Each row is a point on a landscape with many valleys, with its height.
From any point a ball rolls to the lowest of the 2 points nearest to it. It stops when none of these is lower. Distance is the straight distance between rows; heights are no part of it.
j_704 h=812: 133  141  140  76  122  80  103  94  105  93  127  115  100  104  82  82  106  84  102  54  77  97  100  60
j_220 h=782: 135  125  123  84  127  84  88  111  104  96  118  100  96  96  95  74  99  77  126  53  68  114  101  86
j_827 h=366: 53  119  92  123  125  105  66  105  89  105  117  82  78  72  108  63  73  86  102  97  102  121  113  102
j_673 h=370: 109  72  96  83  44  111  90  103  86  73  88  103  101  95  122  105  54  64  140  78  94  111  69  96
j_42 h=563: 82  99  108  95  107  93  111  80  111  87  82  91  112  98  118  138  104  73  93  113  120  126  86  106
j_92 h=439: 74  116  98  119  152  92  69  97  91  91  105  89  87  75  111  94  88  77  103  92  107  130  113  111
j_914 h=429: 77  105  83  117  99  91  116  107  96  116  95  90  85  101  100  97  109  132  73  145  114  93  111  117
j_203 h=465: 107  106  97  70  114  114  127  132  117  78  111  84  107  98  119  92  130  95  122  77  95  83  47  127
j_508 h=510: 135  119  108  114  122  94  88  97  139  111  111  89  112  86  69  75  125  111  86  101  77  100  123  105
j_392 h=507: 99  105  82  112  147  92  63  106  102  92  99  87  105  86  106  88  105  89  119  87  78  110  112  114
j_271 h=537: 99  119  123  104  110  89  109  99  57  107  106  117  68  117  99  88  49  93  101  99  115  105  121  71
j_454 h=566: 83  96  47  111  109  101  96  109  77  103  75  105  73  94  115  122  104  110  110  145  129  95  105  116
j_241 h=340: 131  67  85  73  62  117  122  95  102  84  86  108  111  120  94  144  133  115  111  106  102  73  75  110
j_698 h=303: 63  99  103  137  113  111  76  100  107  107  124  84  73  71  82  52  81  93  78  88  91  120  121  97
j_652 h=560: 57  77  89  110  84  102  76  116  110  84  114  92  124  80  116  81  79  82  100  78  82  137  67  119
j_880 h=257: 91  114  143  126  108  81  100  106  123  100  120  81  110  80  79  70  97  94  65  83  89  136  116  100
j_886 h=475: 84  67  95  99  79  98  116  125  126  80  92  89  123  96  113  123  102  91  96  101  111  119  67  134
j_137 h=140: 126  108  88  88  123  105  83  116  88  112  99  102  71  111  106  63  91  108  134  89  78  67  103  110
j_141 h=383: 80  94  96  104  68  97  132  100  112  97  81  100  105  103  107  127  109  111  75  134  126  110  91  116
j_756 h=185: 89  88  126  127  87  94  92  113  130  111  119  77  124  81  75  64  106  115  67  86  64  126  115  97
j_899 h=435: 86  82  97  97  83  97  119  123  117  99  95  87  114  105  103  104  115  114  81  111  105  105  83  128
j_250 h=267: 98  83  67  116  84  116  56  109  72  106  106  102  80  93  109  40  57  121  115  101  82  76  113  91
j_17 h=462: 112  89  93  112  67  105  123  80  78  115  73  131  103  115  87  144  79  101  82  124  130  96  141  56
j_186 h=359: 87  68  86  124  63  114  83  115  96  122  121  87  78  90  81  48  74  141  93  113  71  79  137  99
j_518 h=659: 93  100  102  100  110  87  88  123  131  93  110  90  135  89  109  88  104  79  122  67  59  140  75  110
j_238 h=706: 113  88  103  83  102  78  81  104  113  85  102  106  131  100  109  103  86  74  122  66  66  130  92  91
j_357 h=757: 95  86  93  136  101  106  83  86  122  120  115  91  126  85  57  91  120  127  65  111  85  110  149  102
j_219 h=604: 73  72  72  107  106  109  60  124  114  86  106  98  126  77  116  80  89  82  129  73  79  121  72  131
j_883 h=509: 51  81  101  114  55  97  96  113  102  91  113  93  115  81  119  86  51  88  95  90  100  132  67  109
j_843 h=248: 117  95  123  77  76  107  121  64  105  99  85  115  127  94  95  151  107  74  82  90  99  86  89  72
j_632 h=357: 91  112  90  125  96  97  111  95  89  131  97  101  97  115  87  101  104  143  66  145  128  91  142  107
j_677 h=541: 100  111  138  87  65  105  119  139  94  104  123  92  77  94  119  41  63  113  91  93  97  79  67  108
j_607 h=266: 114  114  109  103  94  89  106  94  89  124  104  117  97  111  80  104  104  133  73  120  111  77  134  96
j_139 h=477: 98  82  111  103  46  98  106  134  101  119  118  100  96  98  94  50  67  130  84  103  72  83  97  97
j_355 h=101: 139  111  75  95  132  98  77  115  127  103  103  95  114  112  93  93  134  96  132  81  67  96  104  100
j_866 h=245: 115  73  84  82  78  92  100  109  109  83  87  109  117  117  109  123  100  91  124  89  83  102  82  108
j_359 h=674: 88  95  56  127  126  93  75  101  98  112  89  99  100  100  92  108  109  117  90  132  103  101  134  118
j_289 h=511: 110  101  140  89  55  97  130  139  103  117  130  97  83  99  90  43  77  124  85  86  75  80  79  87
j_349 h=790: 80  81  79  118  54  111  123  87  84  110  64  96  85  109  103  129  69  111  99  120  132  120  118  72
j_263 h=317: 97  99  116  87  71  97  124  75  110  103  83  104  121  104  95  140  111  103  73  115  117  98  99  91
j_112 h=883: 123  117  132  87  98  85  108  86  111  108  114  134  122  97  66  125  94  102  68  76  88  69  125  71
j_987 h=255: 105  126  140  87  113  82  114  83  104  106  113  113  108  104  93  110  109  101  75  101  115  100  102  92
j_400 h=591: 75  116  109  135  120  92  89  92  97  107  108  105  109  99  91  98  88  102  81  106  119  141  134  93
j_61 h=495: 78  126  107  153  135  110  95  101  91  116  115  97  84  92  65  81  89  117  70  119  126  130  147  86
j_416 h=481: 92  104  74  84  103  109  118  87  78  79  83  97  70  110  117  141  132  99  110  129  130  76  79  114
j_906 h=834: 111  93  106  85  76  115  112  76  86  84  70  96  86  114  123  146  101  68  117  102  116  102  87  98
j_505 h=308: 121  91  109  75  72  117  128  88  117  79  94  108  128  107  99  142  135  101  104  92  96  81  63  96
j_882 h=719: 116  148  142  80  152  89  101  78  108  90  123  100  100  102  105  99  125  86  105  76  110  99  80  93
j_113 h=407: 112  101  105  66  113  103  109  96  99  72  99  104  96  109  125  113  117  71  142  73  103  100  45  103
j_554 h=442: 74  78  102  107  58  101  94  96  86  77  96  98  100  92  125  93  40  78  120  91  99  129  78  86
j_175 h=177: 124  94  81  81  118  89  88  103  107  102  92  109  112  116  105  110  120  93  117  89  82  96  91  114
j_693 h=583: 90  86  90  119  109  100  85  115  139  108  102  79  124  86  89  76  129  116  92  102  69  114  112  131
j_809 h=218: 106  103  92  92  116  97  83  108  82  98  101  105  83  98  123  77  84  91  128  97  98  87  84  121
j_166 h=856: 134  118  121  80  83  76  112  102  103  101  107  128  110  112  72  100  107  109  85  51  79  73  106  59
j_157 h=289: 80  84  75  122  100  108  88  119  87  113  99  91  84  88  101  68  91  121  100  124  88  85  116  116
j_502 h=296: 96  102  94  87  119  92  95  95  72  89  88  101  66  105  127  107  80  71  124  108  115  98  83  100
j_171 h=745: 125  103  112  84  108  75  84  100  93  96  102  122  107  109  95  98  85  78  112  60  74  115  106  79
j_105 h=443: 87  114  104  132  111  104  85  108  54  113  115  112  65  107  92  68  40  108  100  99  113  117  138  75
j_519 h=494: 96  99  121  76  90  113  141  143  110  88  111  84  103  92  118  74  110  108  98  87  110  81  42  132
j_266 h=619: 101  100  59  103  128  97  84  101  85  110  91  107  78  110  113  106  111  108  117  126  107  80  115  129
j_889 h=344: 111  103  107  72  102  108  115  93  131  86  105  107  141  111  104  135  147  101  104  96  100  96  66  115
j_744 h=515: 96  115  83  98  128  100  116  85  82  96  102  101  87  109  112  125  144  116  93  133  132  67  84  122
j_763 h=390: 116  99  103  68  113  101  108  110  127  78  98  99  133  110  109  124  132  78  123  72  85  112  53  106
j_411 h=845: 104  82  91  93  121  90  72  77  96  90  86  112  124  113  107  129  90  68  113  89  96  123  116  92
j_552 h=693: 92  109  96  102  130  112  113  73  74  99  68  109  75  102  124  130  82  75  111  116  154  115  112  82
j_960 h=348: 85  102  81  127  99  120  68  104  71  114  115  96  65  88  95  48  46  110  106  96  96  99  134  81
j_565 h=349: 84  93  78  134  120  111  77  104  95  113  103  85  65  84  85  52  96  129  93  120  91  87  145  101
j_767 h=294: 136  93  126  74  76  116  111  66  89  82  87  104  119  98  106  146  121  66  110  79  94  80  73  63
j_36 h=618: 93  89  102  108  106  108  95  130  148  94  110  80  139  83  97  79  124  98  101  78  65  124  87  119
j_950 h=513: 87  78  106  87  89  102  107  104  123  67  78  83  119  93  125  136  115  61  111  97  107  127  65  124
j_735 h=414: 81  107  82  144  118  114  86  103  82  128  112  90  79  96  70  72  86  131  78  115  109  108  156  85
j_202 h=358: 113  92  95  74  108  108  104  92  77  78  91  104  68  116  122  110  89  67  149  87  106  82  62  108
j_2 h=417: 119  137  111  100  150  90  91  83  107  111  108  102  93  99  88  105  130  108  88  113  115  89  116  113
j_458 h=718: 102  100  78  129  126  97  67  91  117  114  99  92  118  92  80  98  130  123  78  124  87  100  141  116
j_264 h=165: 128  102  69  85  129  114  88  124  110  103  103  93  90  107  100  70  124  102  141  89  72  65  108  112
j_776 h=863: 104  99  104  98  60  117  129  80  73  102  60  91  81  105  119  146  88  62  107  110  132  116  100  82
j_864 h=336: 115  144  137  92  132  100  104  72  97  107  122  125  109  96  75  118  112  109  80  104  119  78  117  92
j_21 h=438: 105  84  115  112  46  87  113  125  96  125  122  100  89  99  81  59  72  144  55  104  71  93  128  77
j_215 h=557: 118  125  139  71  89  87  131  101  123  93  116  104  125  107  98  92  123  88  99  64  81  96  61  83
j_275 h=608: 113  124  136  81  123  91  106  84  72  97  102  118  76  119  103  103  83  83  104  91  111  98  112  80
j_654 h=373: 125  79  71  87  91  107  107  103  100  96  88  113  107  122  96  122  134  131  110  111  99  66  90  114
j_167 h=517: 77  100  67  98  90  105  128  113  85  95  77  94  63  98  119  124  112  106  106  142  140  90  80  122
j_142 h=836: 133  136  146  84  95  76  120  102  102  108  130  111  104  96  81  80  118  111  76  65  77  82  90  68
j_503 h=893: 104  94  109  91  113  89  72  70  129  93  90  111  152  97  96  142  108  72  100  97  93  123  106  92
j_176 h=833: 84  99  99  106  44  120  144  86  78  104  60  81  65  99  114  136  80  99  105  118  145  111  94  75
j_405 h=526: 103  109  138  79  84  93  144  117  115  91  118  97  114  103  100  92  123  107  92  83  99  89  54  105
j_313 h=205: 114  71  65  102  81  118  70  128  78  97  100  110  84  100  115  49  70  126  125  107  79  54  100  103
j_563 h=247: 66  82  103  125  94  110  77  113  130  107  122  75  100  70  81  48  98  99  91  78  70  121  101  111
j_973 h=737: 67  84  81  117  69  94  100  92  80  112  91  100  93  108  104  114  56  110  101  111  114  119  116  81
j_842 h=444: 112  91  73  83  106  115  97  71  88  78  84  104  102  121  109  152  133  87  120  125  124  73  92  109
j_500 h=307: 98  62  82  90  63  97  89  120  107  79  94  105  119  97  111  105  69  86  129  80  87  116  71  111
j_777 h=600: 95  118  111  96  87  107  142  65  77  107  92  109  84  117  96  129  99  107  80  125  151  87  101  83
j_663 h=360: 107  107  107  96  77  92  124  78  82  120  94  134  105  117  72  127  88  122  59  120  127  82  134  75
j_862 h=478: 90  123  97  103  117  93  119  105  107  113  99  96  93  99  104  103  140  121  78  134  122  84  96  130
j_285 h=620: 77  111  112  104  120  96  108  82  95  94  88  103  97  101  115  122  82  75  91  111  128  135  107  88
j_901 h=538: 109  99  101  96  62  118  133  59  65  114  80  117  93  114  94  153  98  99  86  130  135  85  115  63
j_456 h=561: 80  72  68  120  115  105  52  101  105  103  108  96  107  80  102  80  95  94  118  83  68  115  108  112
j_321 h=399: 95  85  102  125  70  98  94  113  101  125  121  88  87  91  68  62  87  142  70  116  79  95  144  83
j_895 h=332: 104  131  152  99  118  78  101  102  113  108  113  92  107  94  101  86  112  97  77  92  98  119  98  107
j_172 h=672: 59  89  79  128  93  95  91  90  91  115  101  108  108  104  87  110  76  109  85  98  110  139  132  83
j_136 h=138: 115  65  63  91  89  113  93  125  87  108  93  105  88  108  105  78  89  122  126  107  88  62  88  126
j_78 h=469: 114  127  107  103  130  98  95  101  131  109  105  88  102  89  86  87  142  120  93  102  91  85  107  120
j_616 h=666: 101  136  139  91  147  88  98  80  88  88  102  105  81  103  110  100  97  69  106  87  120  116  95  94
j_95 h=432: 112  120  105  84  126  101  109  123  129  89  104  88  122  104  110  98  139  92  115  78  85  103  65  115
j_682 h=406: 122  97  81  76  108  114  101  76  103  95  96  112  111  118  98  141  153  122  118  116  111  58  86  109
j_104 h=549: 109  89  104  121  117  100  97  112  138  105  109  79  95  81  81  51  122  123  94  110  67  96  130  107
j_173 h=758: 106  110  94  86  134  109  90  62  85  89  66  98  100  112  127  155  99  52  118  115  137  114  109  88
j_369 h=798: 113  94  108  77  124  103  87  68  92  87  78  107  97  116  112  139  104  62  118  101  113  104  94  91
j_626 h=210: 102  74  63  105  85  100  101  124  90  110  93  96  95  114  102  95  92  126  101  130  100  75  102  130

Where does a ball stop that starts at each point below?
j_369 | j_843
j_405 | j_505
j_456 | j_756
j_503 | j_843
j_275 | j_136
j_166 | j_987
j_36 | j_987
j_776 | j_136
j_652 | j_355

Write out the way that a ball takes from each point below.
j_219 | j_652 > j_883 > j_554 > j_673 > j_500 > j_866 > j_175 > j_355
j_616 | j_275 > j_271 > j_105 > j_960 > j_250 > j_313 > j_136
j_906 | j_369 > j_173 > j_552 > j_285 > j_42 > j_950 > j_886 > j_899 > j_141 > j_263 > j_843
